A landscape with many valleys, sampled at points; each row gives a point and its height.
From any point a ball rolls to the lowest of the 2 points nearest to it. It stops when none of these is lower. Distance is the straight distance between rows; heights are no part of it.
papur: [-61  16  -5  19  11 -33  -3 -12  62   8  26  -5  -5  33  41 -32  22  35
  12  39 -20  18 -14   4  12  18 -42   9  19  -5   2  22  10 -25]  h=388
rozi: [-17  -3 -17  -6 -15  19   9  26  28 -43  21 -24   2  27  -4 -10 -20   2
  20  11 -19   7 -20   3  21  40 -23   5 -16 -21   7 -13  -1 -41]  h=387
Tadu: [-33  34 -14  23  14   0   0 -38  78 -18  -4 -15 -11  25  27 -22   3  45
   3  16  -2  17  12   9   2  21 -28  -4  37 -18  -8  22  57   9]  h=348
tum: [  5 -24  28  -8  16   0   9  50  18 -52 -27 -25  14 -11 -31  14   2 -28
 -39   0  29  -5 -37 -36 -21   6  26 -22 -36 -20  23   5  -5 -42]  h=349
lagaf: [ -5  23  25 -58 -42 -45 -22   4 -35  32  13  32   5 -22  -3  -8  31 -17
 -19 -65  12  -8 -16 -25 -30 -44  23  30  -3  36 -29 -20 -11  31]  h=717
zavu: [-12  13 -55   2   7   6  -1 -28  23 -36 -23 -31 -50   5   9 -40 -20   0
  31  -1  18   5  23  36   4  39  21  -5 -15  -9  30  26   2   3]  h=643
zivi: [ 17 -30  14  11 -25 -36  -8  -6 -31 -14 -67  11  -4   1  -8  16  27 -12
 -26  35  41   4  52  49 -13 -38  11 -42  12   9  -8  -9  -5 -35]  h=157
gibi: [-35   8  -5 -23  15 -37   3  17  -1 -16  -3 -34 -11  10  13 -59 -10 -30
  37  34  10  -9 -13   0  24   7   5  -2 -19 -35  38  12 -26 -41]  h=410
zet: [-12 -31  -3   3 -57   9 -31  62   4 -35 -13   3  14  20 -21  56 -17  41
  -7   8  12  -4 -25  22 -14  16  -9 -17 -25  -6  15 -41  -4 -28]  h=304
riva: [ 25  -5  22 -31  -2 -21  -8 -13 -27  -3  16  19  -4 -38 -32 -19  26 -29
 -48 -35  34  28  11 -38 -36 -26  24  11   7  -5 -24  10 -32   9]  h=214
Diper: [ 21  15  17  43 -24  23  21 -15  10  10  25   6 -11  38 -29  15   8   4
   1  21  -4   4  33  -4  -6  15 -26 -58  18   4 -20  43 -31  29]  h=571
deg: [ -3  13 -29 -13  46  -2  15 -80  -5 -18 -20 -22 -49 -22  11 -21 -13 -46
  58  40  11 -46  11  38   1 -30 -16 -13  38  -5  -2  26  21  63]  h=178
Zum: [-41 -25 -18  23 -17  -2  14  14  46 -24 -10  30 -60  48   8  16 -69  32
  18  14 -27  34  13  68  66  26 -15 -23 -17  -6  54   7  -3   1]  h=616
fopo: [-27  28   7 -41 -18 -49   8  49 -32 -30 -13 -35  12  23  -4 -35  -6  -3
   9  32  13 -11 -26  23  23   9  -6  -9 -22 -14  28 -13 -18 -36]  h=444
lova: [-14  -2  14 -14 -20   7 -33  13  13  57  14  39  12 -16 -22   4  16  10
  -9 -73 -20  -7  15 -59 -21 -25  38  27  15   1 -13  27  26  20]  h=707
lurum: [ -3  47   1  56   7   9   5 -14  43 -21  32   5  32  13  49 -31 -16  22
   4   5 -35  31  13 -52  -6  14 -17  36 -23 -33 -10 -16  -7 -50]  h=459
nimes: [  5 -10 -21 -19  32  -7   5 -32 -19  31  -6 -19 -16 -24   7  -1  26  -3
  45  33  -8 -12  14  15  13   1  30  -7  32   3   9  34 -19   1]  h=285
suruk: [  9 -23 -22 -26  24  38 -24 -12   3 -12  24  18  -8   7  -1  49 -20 104
   2 -40  13  42 -10  42 -21  24 -70   8 -16  -4  13 -34  29  -8]  h=517
Kuva: [ 10 -20  -2 -43  -9 -21 -10   2  -7 -15 -29  38  -2 -46 -32 -11  20 -57
 -68  -9  49  11  34 -41  11 -34  36  17 -17  -7 -20   7 -36   8]  h=172
maru: [ 64 -30  30  -6   0  10  30 -43 -43 -15  24   9 -29   2 -35  13  -2 -10
   5 -13 -10  22  19  36 -22 -12 -31 -25  27  22 -46  21 -36   6]  h=592
tufug: [ 13 -33   6 -29  11 -11   1  29  -5   8 -36 -12  -2 -43 -36  38   0 -70
  -9   4  31  -5   7   3   1   4  40   1  28  17  11  12  20 -31]  h=423
rofar: [ 29 -30  17 -15 -13 -45  17  16 -36 -35 -50   5  35 -30  -1 -31   1 -41
 -45  51  54   3  73   6  23 -36  42  -3 -23 -34 -16  -9 -28 -28]  h=452
lik: [ 16  -9 -15  12  46 -24  16 -79  -8  -2   4  -3 -36 -32  13 -35  24 -64
  42  28   6 -29  19 -21   2 -12   9  -6  38 -22 -17   8   3  57]  h=119
geri: [-22  54  -7   3  -7 -18 -16 -29  18  16  39   2  31 -34  77 -54  23   4
   0  -2 -20 -60  -8 -52  12 -20 -18  33   2 -20   9 -12   8  28]  h=185
Pivom: [-26  43 -40 -26  22  -6   0   5  13 -21   4 -25  21  -8  24   0 -14  42
   2 -23  -6   1 -37 -10 -15  21 -33  21 -22 -24  -2 -11  26  -4]  h=302
vepo: [ 32 -24  39  29 -26  11 -17   3 -19   1 -49  28  -4  10 -16  46  34 -16
   7  11  29 -13  38  38   4 -36  16 -56  30  34   6   2 -16  -6]  h=182
fabat: [-15  -4  44   3  13 -47   0  19  -6   9   1   2   9 -10  34 -16  41 -79
 -10  16 -13 -20 -34 -39  17 -40  35  -6   2 -35   5  17 -32 -26]  h=525
zimog: [ -4 -35  11  -4 -19  -3 -21  32  -8 -39  -8  -5   1  40 -38 -30  18 -16
 -15  40  20  12   0  16  19   9   5 -30  -1 -12   1  -7 -22 -39]  h=262
Relo: [-21  -4  -4 -15  26   4 -48  19  18 -22  27  25 -30  57 -17  42 -18  72
 -17  -9  -7  50 -14  16   1  24 -36 -38  11 -13  18 -25  12   2]  h=538
buk: [ -7  23 -53 -32  12  -9 -19 -14  14  14 -15  -3  -2  -6  26   1 -17  48
  16 -12   4  19  22  36  -4  26 -37  21  16 -10  -4  -5  31 -10]  h=265
vura: [ 30  14   2   5  12   1  38 -27 -28  14 -12  15 -25 -39 -41  22  -4 -52
 -21   1  33   5  23 -10 -13 -18  19 -10   8  29 -17  31 -43  33]  h=136
gada: [ -9  -8   6  50  -1  49  15  -8  28  -1  32  27   6  -4  14  -6 -15  21
 -22  28 -28  32  18  15  36  32  25  36 -11   6  12   2   5 -18]  h=375
zivo: [ 29 -40  24  -1 -36  -2 -11 -54 -25  34   2  18 -19  -2 -29  13  24  17
   9 -40  21  13  -7  44 -19 -24  -5   2  43  36 -16   2 -46 -18]  h=416
kote: [  9  34 -24   3  57  30 -51 -24  14  28  36  13  46 -28   1   7   4   8
 -33 -71   1 -16  -2 -45 -21   7  14  38 -31 -18   4 -16  21  27]  h=649
pepu: [  7 -12 -11 -36  16   1 -35 -10  -1 -28  30  -9 -52  15 -24  34  -8  84
  -6 -32   5  34 -39  46 -30  21 -46 -14   2 -13  10 -31  12   9]  h=527
bive: [  9 -44  24   3 -39  -9 -19 -27 -15  37  24  32  -1  -8 -21  12   8  54
  14 -51 -14  13  -3  19 -16 -18  13  23  43  32 -37 -13  10 -10]  h=426
dinud: [ 14  36 -30  50  21  12   5 -44  22   5   9 -12  -5  -8  22   8   3   6
  -1  -5 -27  -5  22  22  -8  35   5  10  31  -7 -12  19  19  26]  h=625
ref: [ -5  -8   5 -38 -18  -5 -12   3 -15  65  23  38  11 -28   3 -12  17   4
  -2 -98 -14   1 -12 -22 -29 -30  23  53  -5  11 -35 -12  22  31]  h=712
dupek: [  5  47  25 -17 -50  12 -16  40 -26   6  28  17  35  -4  20  18  16  -1
 -33 -25 -14 -23 -41 -16   3   3  15 -14 -11  31  -9 -19 -23  11]  h=500
Giki: [ 46  -6  28  17 -22  65  54  23 -45  25 -24  19 -23 -40 -13  43 -36 -37
  16  14  16   1   4  28  20  -5   7 -17  -1  43  23  14  -9  16]  h=237
tigi: [-22  16  38 -38 -22  -6 -30  30 -48  31   2   4  49  10  13  -3  -7  46
 -12 -15  -7 -18 -20  -4   9 -15 -27  -2  34  50  -2 -41  50   4]  h=806
Tiko: [ 15  -7  38  45   3  32   6  15  35  -8   2  12 -19  28 -28   6   9 -24
 -19  17  -8  16   7 -25   7  22   2 -33 -10   8   6  41 -23  -7]  h=554
donut: [-15  16 -33  23  -7  14  11 -28  14   2   5 -30 -18 -15  38 -49   7 -15
  -8  20  -2  -5  -8  26   7  13  -8  31 -15   0   5 -29  22  -2]  h=281
Bom: [ -9  16  47 -53 -44 -26 -20  34 -53   7   0  24  34   3   6  -1  19  18
  14  11  -1 -12 -18  22  -9 -10 -26  -9  29  54   5 -50   2  -9]  h=802
vazim: [ -1   1  -7  46  26 -15  -7 -40  -7  52  24 -19 -18  -7   9 -42 -13  12
  -2 -52 -26 -28  26 -53 -37  13   2  24  20 -50 -17  11  66  39]  h=252
susi: [-25  18  14  19 -26 -25 -39 -13  20  29  20 -14   5  25  24  -6  58  -4
 -15  17  -8 -23  -9 -12   9 -10   8 -13  25  -6   5  24  -8 -14]  h=521
Gekol: [  2  23 -29 -40 -20  25   3   8  -2 -17  18  18  60 -36  35  10 -17  28
 -20 -11 -16   0 -15  -1  18 -10   1  50  -4  34  -5 -41  28  -2]  h=683
Bove: [-15  38  37  20 -25  -2  10  11  21 -25  11  -8  14   9  58 -51 -13  -9
  25   5 -29   4 -37 -46   6   7  -7  40 -21 -11 -13  -7 -17 -32]  h=448
misa: [ -1 -25  14   1  37  22  10  21  22 -16 -18 -12   3 -28 -46  27 -10 -67
  -9   5  15  -2 -12 -41 -15   6  48  -3  -3  -7   0  21 -12 -16]  h=386
Mened: [ -1 -41  12   3  44 -27  23 -17  -3 -10 -15 -41  -1  19  22 -50  19 -24
  31  62   9 -24  15  -7  26 -25  23 -17  -6 -31  31  55 -55  -8]  h=404
zim: [ 37  31 -32  59  36  36   0 -64  22  26  17  14  25 -18  30  29  -9  28
 -17 -29 -35  -1  36 -26 -11  -6   6  20  -1 -19 -18  15  30  40]  h=634
Sika: [ 29 -19  12 -12  52 -14 -16 -19 -32  39  32   3  -5 -26 -46  21  10  -8
 -28 -90  -1   0 -37 -32 -53 -21  14  33  -6  -7 -34 -34  24  32]  h=144
Zeto: [ 45  15  17  28  -1  34  18 -53 -27  14   1  -3 -20  -8 -20  32 -14   7
  43 -12   5  18  10  47 -12   8 -13   0  29  50 -25  18 -31  14]  h=603
bav: [ 18 -31 -33  -3   8  42  46  34  23 -13 -20 -13 -16   8 -27  41 -33 -39
   6  -3 -10   1  -1  -6  12  18  15 -23 -26 -22  31  24   4 -18]  h=305
pofe: [-37 -11 -21  26   4  21   7  33  46 -30   1   5  -9  23  -3  41 -58  55
   3  15   2  18  24  37  37  18 -10  -9 -22 -15  34 -11  -2 -18]  h=600
sak: [-28  40 -30  -7  19  -3 -25 -25  49 -42  -4 -18   6  21  31 -25 -22  82
   0 -26  -1  -2  -6  -2 -33  18 -34   5   5 -24  -1  -2  69   9]  h=326
Feno: [ 21  10   1  42   5  -7   9 -40 -18  59   6 -16 -30  -8 -21  -2 -17  -1
  20 -39  -8 -34  33 -26 -22  -3   4 -13  55 -24 -18  37  26  57]  h=228
dov: [-34  41 -15 -20  -8  -3   4  -1  16   5  17  15   4 -35  40 -39   3 -41
  17 -16 -10   5 -12 -46  17   6  22  59 -39 -13 -10 -15 -16  18]  h=196
depi: [ -7  -5  -6 -20  36  19 -23  33   8   2   8   8  61 -27 -12  33 -17  19
  -7 -34 -13 -10 -26 -23 -21   2   0  29 -57   4  -7 -27  24  11]  h=667
viz: [ -4  33  17  19 -48 -16 -37  18   0  11   8   8  30   9   9   9  44  34
 -48 -16   6   0 -23 -15   0  -3   4  -5  22  11   1  -5   5 -15]  h=509
pokot: [-39 -23 -25   1 -14 -20 -14 -19  33  35  11   6 -27  56   5   2  22  15
  25  42 -33  16  16  45  21 -12 -35 -15  14   4   5  -6   3   6]  h=463
kulos: [ 21  47 -19  45  39  35  12 -48  16 -30  11 -24 -11  -3   0   1 -28 -15
  57   5 -13 -17   5 -34 -29  16   5 -23   6 -43 -16  26   3  33]  h=101
peno: [ -2  22  38  52 -29   0 -12  -9  39   5   9   2  -2  27  13  -9  36 -14
 -11   2  -3   4  -2 -31   3   4  13  -7   1 -14   5  42 -41 -16]  h=536
Suv: [-27  60  12 -13 -27 -15   2   9  -7  20  26  22  28 -38  54 -40  23 -41
  10 -15 -30 -50 -42 -72  16 -11  17  28 -14 -11  -9 -14 -20  30]  h=139
runi: [  2   6   6 -17 -14 -60 -21  18 -45  23 -17   3   9  18 -21  -7  41 -21
  -1  -1  21  -9  31   1 -28 -18  -1  -9  25   4  -8   0 -14 -36]  h=59
Big: [ 29 -63  17  19   5  30  -2   9  -9   6 -10   8 -24 -25 -26  46 -12  32
 -10 -22  19  48 -27  34 -51  21 -24  18  -7  34 -17  -3 -29  -9]  h=367
gesu: [ 14  15 -25  21  25   1  13 -69  12 -32  -9 -14 -30  -7  26 -27   8 -38
  54  22   4 -39  15 -33  -6   2   8 -30  13 -51  -1  38  -8  30]  h=56
vonif: [ -3   6 -11 -24  12  -4  17  -3  14 -20  36 -17 -11 -44 -21 -28  34 -31
 -39 -35  26   7  -7 -54 -23   3  11   3 -26 -18 -11   0 -12  20]  h=255
Rez: [ -2  33  23 -12 -43  31  32  51   9 -15  28   2  21  -8  34 -21 -33 -32
 -33  -6 -27  -4 -59 -24  21  20  26  31 -46  26   4 -17   9  10]  h=752
zovib: [ 21  30 -27  34  44  24 -31 -27  13  48  38  21  19 -17  14  34   5  29
 -28 -59 -13   5  12 -17   1  -5  15  38  15 -16 -11 -17  22  19]  h=642
batu: [ 31  13  -3  30  15 -14  12 -56 -13  67  17   0  -6 -10 -13  21   9   3
  24 -53   4  -2  29   8 -36  -7  10  12  53  19 -32  29  -4  29]  h=209
zug: [-11  -3 -15 -12  -7  26 -38  -5  20   1  27  29  33 -19  13   4  15  13
  -7 -19  -9  -4  -3 -11  21  -2  14  44  16   8  -1  -7  13  -7]  h=692
fogev: [  2  13 -25 -23 -33  24   9  31   6 -13  18  12  -8 -39  12 -13   2 -25
 -39 -34  -8   7 -41 -12   6  -2  38  53 -43  37  -8 -30  12  28]  h=743
rozu: [ 10  16 -14  51  -6  73  58 -42  15 -25 -30 -16 -21 -29   3 -10 -24 -44
  24  11  10 -18  -8 -14  -2  10  10 -23 -33  22  14   1  55  60]  h=181
Sov: [  8  23   3  38   3  33  60 -32   2 -21  -5 -23 -34 -41 -25 -41 -30 -57
  37  15  22 -33   3 -23  17  -7  11 -15 -21  25  -5  29  10  62]  h=137
lop: [ 47  -8 -28  -5  61  10   7 -41 -14  -7   8 -20 -28   5 -34  17 -16  -4
  18 -52  -2   4   9   2 -50   4 -25 -15  21 -12 -22   8  21  42]  h=121
pobir: [ 43  14   3  11  20  72  32   4 -10  17  -9   3 -17 -24 -25  40 -38 -21
  12   8 -11  15  11   1  15   9   7 -21   2  33 -11  32   7  45]  h=274
noke: [ -2 -38   8   5 -37  -3 -15  32 -11 -43 -27  18 -12  43 -44  38  15  19
 -21   0  26  31   3  21 -18  -4  -4 -41  -4 -17  -8 -40   1 -32]  h=290
bugi: [ 12 -37  -6 -33   3  12 -30  28 -29  -3  18   8  26  19 -17  43  -2  81
   1 -52   3  14 -22  12 -42   3 -43  -6 -17  10  -8 -56  17 -16]  h=508
Rotab: [ 20  -3  -2 -15 -12  10   6   8  -9  16   6  20 -38 -37 -14  -6  12 -54
 -25 -39   6  32 -11  15  -7 -17  61  53 -24  15  -6   6 -20  25]  h=732
raliv: [ -6   1 -24   3  50  31 -15   7  27  23  20  10  53 -16   0  33   6  64
 -27 -31  -3  -8  13 -35 -45   4  -1  29 -59 -10   0  -2  17  17]  h=658
nitok: [ 25 -25 -15 -15  -1  -9  34 -14   2 -27 -11 -21 -18  16  -9  -8   9 -44
 -16  37  -4   5  21  -8  27   6  -6 -42   0 -28   6  48 -24  -9]  h=483
vudu: [-39  19  26 -15 -18 -65 -32  33 -26  45 -16  10  47  22   2 -44  29  -1
  20  11   1 -17  14 -19 -18  -1 -12 -10  15  13  -3   0  11 -23]  h=108
Zup: [-26   0   0  31   1  17  -9  -8  39 -10  48  44  27   7   9  15 -39  76
 -19  22 -13  33  21 -14  12  24  -4  25   5  -6   2 -34   4 -30]  h=409
rud: [  4  16  15 -41 -37 -10 -30  31 -20   7 -11  39  -5 -28  -1   5  45 -21
 -51 -49  12   7 -27   5 -22 -34  67  34   6  19 -13  -3 -21   9]  h=722
Mefo: [-21  38  52  -1 -44 -14  29  41 -13   0   1  10  41 -10  36 -33 -18 -33
   5  13 -34 -26 -64 -33  18 -11  30  21 -28  42   1 -11 -29  22]  h=761
Zar: [-22   0  21  22 -12   6  -1  40  20 -23   1  -1  28  30   2 -20   2 -22
  23   8 -24  24 -12 -36   9  35   8   7 -23 -19   6  -6 -17 -46]  h=415
fofe: [  7 -23  16 -16   5 -30  19 -24 -19 -36 -11  -7  -9  28  -3 -48  23 -26
  14  58  11  -4  21 -17  20 -26  16 -39  14 -29  -1  51 -45 -41]  h=447
lutu: [-11  10  31 -48 -13 -49  32  30 -44 -11  -1 -27  23 -18  41 -51  48 -28
 -12  59  -1 -33 -39 -10  28 -35   0   1  -9  28   4  -5 -27   3]  h=783
fimeg: [-30 -22  11 -20  13 -64 -31  32 -16 -29 -47 -23   2  55   7 -29  44  -9
  22  47   1 -18   6  27  22 -32  -3 -33 -10  -4  35   2   5 -45]  h=513
Lafev: [ 18   6 -11  -1  38   2  35 -22 -12   1 -19 -26 -37 -14  -5   4 -24 -47
  51  37   7 -25  15  28  21   1   1 -17  26   2  23  41  -4  21]  h=233
petop: [-29 -39  24  12  -3 -22 -14  17  -5   6 -27  24  -9  37  -7  33   3  36
  29  63   8  26  24  52  17  13  11 -34  27  21  15 -18  -5 -30]  h=557
nogud: [ 29 -54  -6  22  32  48  16 -24   2   7 -26 -18 -24 -36 -17  43 -21  56
   8 -12  27   9  -3  36 -45  34  -9  11 -54  17  -3  -3 -11  27]  h=340
Sugi: [ -3  24  20 -21 -54   5   1  47 -21  -3  15   9  47  19  23  42  -7  44
 -38  -1 -12  -2 -33   9  17 -13 -28 -11   0  44 -10 -75 -12   4]  h=491
zad: [-23  29   3 -44   6 -20 -20  46 -39  34  24  -9  50  24  23 -10 -44  57
  -3 -32 -31 -24 -16 -17  16  -7 -63   6  24   6   4 -26  52  19]  h=812
fepig: [-10  26  -5  39  24  14  -3 -24  30 -19  46  47  39  -3  25 -14 -10  62
 -34 -22 -39  13  29 -48   0  13  14  37 -13 -22 -18 -11  14 -10]  h=432
Nisi: [  7 -21  -6 -15 -20   2 -26   0   3  10  -8   4  -8  29 -11  25  22  -3
  -7   9  -5  21  19  36  16  -2 -36 -16  30  21   0  -3   9 -26]  h=488
Nitu: [-33 -34  11  -3 -25 -24  10  50   5 -10 -25 -28 -17  59  17 -29   9 -12
  26  39   9  -8  -5  31  58 -22   4 -20 -30  -2  68 -18  -6 -57]  h=490
mema: [ 18 -17 -15  34 -21  54  23  -5  32 -15  -5   3 -13 -48   3  21 -36  30
  -3  -3   0  17  -2  20  12  31  23  33 -20  12  17   3  13   6]  h=341
Pep: [ 30 -39   9 -12 -24   9   0 -16  -5 -12  16  12 -28 -14  -4   7   3  18
   0 -11  32  40 -23  60 -14  -4  -9  22  24  29  -8 -15 -37 -36]  h=396
goke: [ 40 -34  24   5 -42  45   8   9 -34  -2 -68  30 -16 -19  -4  53  -2 -27
   0   4  22  13  33  35  10  12  23 -33   8  37  12  17  -4 -16]  h=202
gapo: [  7 -42  15 -24 -16 -51  39  28 -35 -20 -43 -20  16   8   3 -51   6 -53
 -32  33  26   3  31  -4  33 -36  10 -18 -34 -25  13   0 -16 -47]  h=429
noza: [-17  28  69 -13 -28 -22  26  39 -27 -12 -14 -17  37  13  52 -40  15 -16
   8  40  -8 -38 -55 -21  27  -3  23 -15 -16   7  21  -7 -32 -12]  h=770
Gir: [-23   1 -47  -1  -4  13   5 -25  39 -40 -34 -10 -57  40   6  21 -59  30
  33  -6  -7   8  24  60  20  35 -23 -10 -33 -24  33  17  14  15]  h=629
bita: [ 22  -2 -45  19  69  29   4 -52  14 -21   1 -22 -11  14 -10  20   1   2
  20 -20 -15   5   6 -21 -42  14  -9 -18 -17 -40  -4  -2  27  40]  h=106
Dil: [  2 -46 -18   4  -6   7  24  32  19 -27 -16 -22 -31  15 -10 -14 -28 -19
   6   7   9  12 -11  18  15  42  -5   0 -22 -19  43   8  14 -31]  h=350
fer: [-17 -13  22   8 -21  11  -6  69  21 -31 -24   0  26  22 -17  34  -4  12
 -16   1   0 -19 -49 -33 -26   9  -6 -15 -49  -7   8 -33   1 -26]  h=319
vodi: [  1 -46  35  -6 -15 -36  -2  21 -10 -45 -20 -13  -9  53 -22 -19   9 -12
 -32  59  41   1  43  38  26 -21  19 -48   5 -29  34  13 -26 -25]  h=227
bes: [ 33  38  -9  13   7  18  40 -32 -41 -15  -8  -4 -37 -51 -31   0 -24 -41
  25   1  50 -32  -1   8   0 -20 -16 -15   4  41 -26   8 -19  58]  h=82
rifo: [  5  15 -23  14  -7  10  15  -1   8 -24   9 -42 -19 -21 -11 -26  24 -30
 -24  -8  -5   5 -19  -9   0  24  15  26 -15  -9  -3   4 -19  -8]  h=298
Vunum: [-15  27   2   7  24  16  -7 -10  29  18   9  15  -7 -26  15 -45   6 -28
  14 -22 -14  14  10 -74 -31  26  28  47 -30 -21 -18   8  -1  21]  h=253
bet: [-15 -44   5   6 -12 -11   1  28  -2  22 -31 -15   4  -9  -7  -8   4 -63
   5  36  11 -14  -4  31  31 -15  39   4  -7  15  38   5  10 -34]  h=457
pamu: [  2 -12  -2 -19 -21  12 -36   1   7  31  -6  19  27 -19 -11  17  29 -16
   3 -30  -8 -24  11 -32  -8 -20  36   2  29  -2   4  22  15 -14]  h=701
muf: [-36 -28  10   8  32 -41 -38  23  12  12 -31  -2  -2  50   1  15   2   3
  34  64  -8 -11  -2  38  17 -27  14 -14  23   1  14   5  -1 -26]  h=537
Leku: [-48  12  -9 -45 -11 -43 -34  43  -3  21  -1   8  13  32  -9   6 -17  34
  13  23   1  -1 -17  40  15   2 -44  -1  10  12  11 -16   9 -14]  h=197
vel: [ -8 -27  -3  23 -11  18  -4  32  -1   3  -8  14 -24   2 -23  54 -42  24
   2  53  -4  35  -3  42  14  42  -6 -20   7   7  28 -10  -6 -30]  h=579
Dafo: [ -7  -1  10  37  27  -5 -22  -7  23  37  32 -11  -3  37 -10 -12 -21  33
 -15 -48 -26  -6  18 -26 -23  15 -31  -2  18 -25 -19  11  47  11]  h=275
ket: [ -4  50 -32 -23  23   0   9  10  19 -59  18 -42  -9  19  34 -42 -26  -2
  11  -5  -6   3 -46   1 -25  42 -18   5 -41 -34  22  -4  15   2]  h=335
Bas: [-46   7   9 -11 -21 -25 -20  47   5  32  10  11  47  36  -4 -16  -3  32
  14  11  -7  11   4  -8  -8  11 -31  16  14   1 -11  -5  21 -33]  h=155
bev: [-36  28  21 -12 -62 -19  -6  53 -14 -22  -4  -4  35  29   8  13  24  28
   4  20  -2  -7 -18   2  26   1  -4 -42  -2   9  14 -56 -14 -24]  h=482
Fufig: [ 19  19 -18  48  19  10  -5 -63   0   5   8 -16 -22  10   5  20 -34  32
  16   4   2   9  22  69 -21  17 -32  -7  35   8  -4  14   1  19]  h=614
kod: [ -6  18  31 -71 -13 -36 -11  22 -52  -6  -5 -14  32 -21   8 -27  27 -13
  -1  19  17 -17 -31   3   9 -14 -26   2   7  35  -3 -24 -17  -6]  h=794
Dupi: [ -6  37 -34  11  -3 -18 -12 -25   6  28  19  -9  31 -23  61 -37  30  11
 -23  13 -31 -20   6   0  21 -11 -23  46   8   7  -8 -27  33   5]  h=230
nukuv: [ 23 -27   8 -31 -18 -43   2  -4 -12   1 -49  18   9 -16 -32  -1  24 -38
 -33  22  43  -4  45  -4 -11 -21  -3 -19  10   1 -28  17 -29 -18]  h=114
nuzo: [-43  -3  -8  27   0   0  -2 -16  48  40  25  22  -2  35  10   8   1  53
   1  37 -27  33  25  16  39   1 -33 -19  38  -5  -3 -11  10 -12]  h=434
gutut: [-33  -2 -31 -42   8 -36 -32  12 -11  29  -2  28  -8  25  16  18 -30  75
   5 -29  -3  26  20  48   0  10 -56  -1  28  -1   0 -18  38 -15]  h=234
Madi: [  4 -26  15  23 -31   3 -18 -21   7  33  41  39  22  -5 -11 -13 -13  40
  -8 -31 -34   8  17   0 -19 -31  39  58  27  17 -35   6  30   5]  h=435
leran: [ 63  -5  16  16  -2  31  15 -18 -42 -15  -2   1 -16  22 -57  26  -6 -35
   4  13  -4  -2  26   8  -3  -8 -28 -47  20   8 -35  34 -26  30]  h=582
tiniv: [  4  14 -11  49  45  65  63 -35  42 -13 -32 -30 -15 -14  22   1 -53 -27
  19  -6   9 -10   1 -11  -5   9   9   1 -26 -10  28  16  56  31]  h=216
niro: [  2  -4 -17 -18  -7 -54  17  19 -18 -30 -11 -25  -1  -4  -5 -50  17 -55
 -34  22  20 -21  -7 -36  17 -19  -8   3 -13 -45  -8  -1 -38 -25]  h=392
vot: [-16  -7 -31  -3  55 -32   2 -19   7  11  -1 -29  -7   3  33 -37  13 -35
  65  44  -7 -23   4 -26  21  -9  12   0   8 -35  11  29 -34 -14]  h=346
Bapip: [ 12  11   5 -33  14  27   2  43 -11 -10  17  19  82 -11  18  42 -44  40
 -24 -24 -24 -21 -33 -13  -6  -5 -41  19 -27  32 -18 -37  25  25]  h=674
kiz: [-13  32  -4 -54   1 -52 -32  17 -42   6  30 -22   8  21  -2 -27  -6  23
  10 -13 -15 -38 -31   6   5  -5 -58 -10  30   2 -12 -16  35  20]  h=818
finuk: [-21 -15  15  16  15  -5  -3  14  12  38 -25 -11  22  -5  30 -17  32 -65
  21  41 -17 -17  -1 -16  29 -11  40  26 -18  -6  13  27  -6 -30]  h=489
zaz: [ 31 -26 -26 -25  61  -3  -3 -38   5  11  17 -36 -11 -23 -53  45  11  12
 -13 -56  11  11 -15 -28 -55 -12  -3   3 -15 -13 -23 -14  11  26]  h=149
nuso: [ 15  28  -6  11  20   4  -2 -22 -11  54   1  36  -6 -41 -12  35   7 -41
   0 -23  -8  -3  10  -7 -33 -22  36  23  29  29 -31  23  -8  29]  h=184
badeg: [  7 -29 -16 -25 -14 -27  26  -6  -9  -7   2 -17 -14 -26   3 -28  49 -29
 -32  27   4   9  -1  -4   9 -24  26  15  -4   4 -14   6 -42 -11]  h=345
bemi: [-18  -5 -12 -20 -30 -14 -16  36 -19  10  38  18  27  34  -9  31 -24  74
 -13 -26  -9  11 -18   9  13  -2 -43 -10  18   4 -13 -69  19 -15]  h=501
zuso: [ 10 -19 -10  -2 -15  -8  12   7   6 -13 -18  -9 -42  11 -30  12  14   2
 -10  37  11  15  20  31   5  17 -29 -22  26   9   1  47  -7 -12]  h=511
Fusu: [ 61   1   5  13  33  55  21  -8 -13  22 -13   3 -16 -29 -30  52  -1  11
  -1 -25   7  31  -4  -7 -20  11  21 -19 -16   9   0   9 -20  34]  h=303
vuze: [-46   7  21 -17 -35 -29   7  55 -21   0 -28  -8  21  47  23 -12   8   3
  16  51  -9   1 -21  37  42   1  -5 -18 -19  13  43 -51 -24 -36]  h=467
gon: [ -4  21 -26  10  32  30 -21 -47  13  13  16  17 -21 -33 -17 -12  24 -53
  25 -28  -7   6  29 -45 -20  24  15  25   7 -15 -25   5  12  52]  h=295
dabor: [ 14 -11 -15  34  46  42  60  -3  33 -27 -12 -50 -32  11  -4   7 -44 -24
  13  -2   6  -1  -3  -4  11  23  14 -28 -22 -43  30  31   2  11]  h=260
lasi: [ 27 -38  18  13  -1 -23  -5 -21 -28 -17 -46  -9  -6  42 -14   6  30 -20
 -27  66  38 -17  62  66  30 -61  -9 -56  16  -7   0  17 -29 -17]  h=189
ruze: [ 23 -47 -24  26 -10  69  13 -11   6  -5  -5  10 -49 -23 -17  33 -37  34
  16   6  12   3   5   8 -10  32   0 -14  -7  21   2  16  -8  14]  h=312

For each start below, name the point where the ball stops.
gapo | runi
fabat | runi
Bove | bes

Call two points neighbours if one is among the 2 nearest of the other. Go from one point of each pair to the other, from neighbour to neighbour, staying as low as possible. Name the highest point that can't be avoided.
bes, Sika | zuso
bes, runi | rifo
bes, Suv | gon
gesu, Sika | zaz
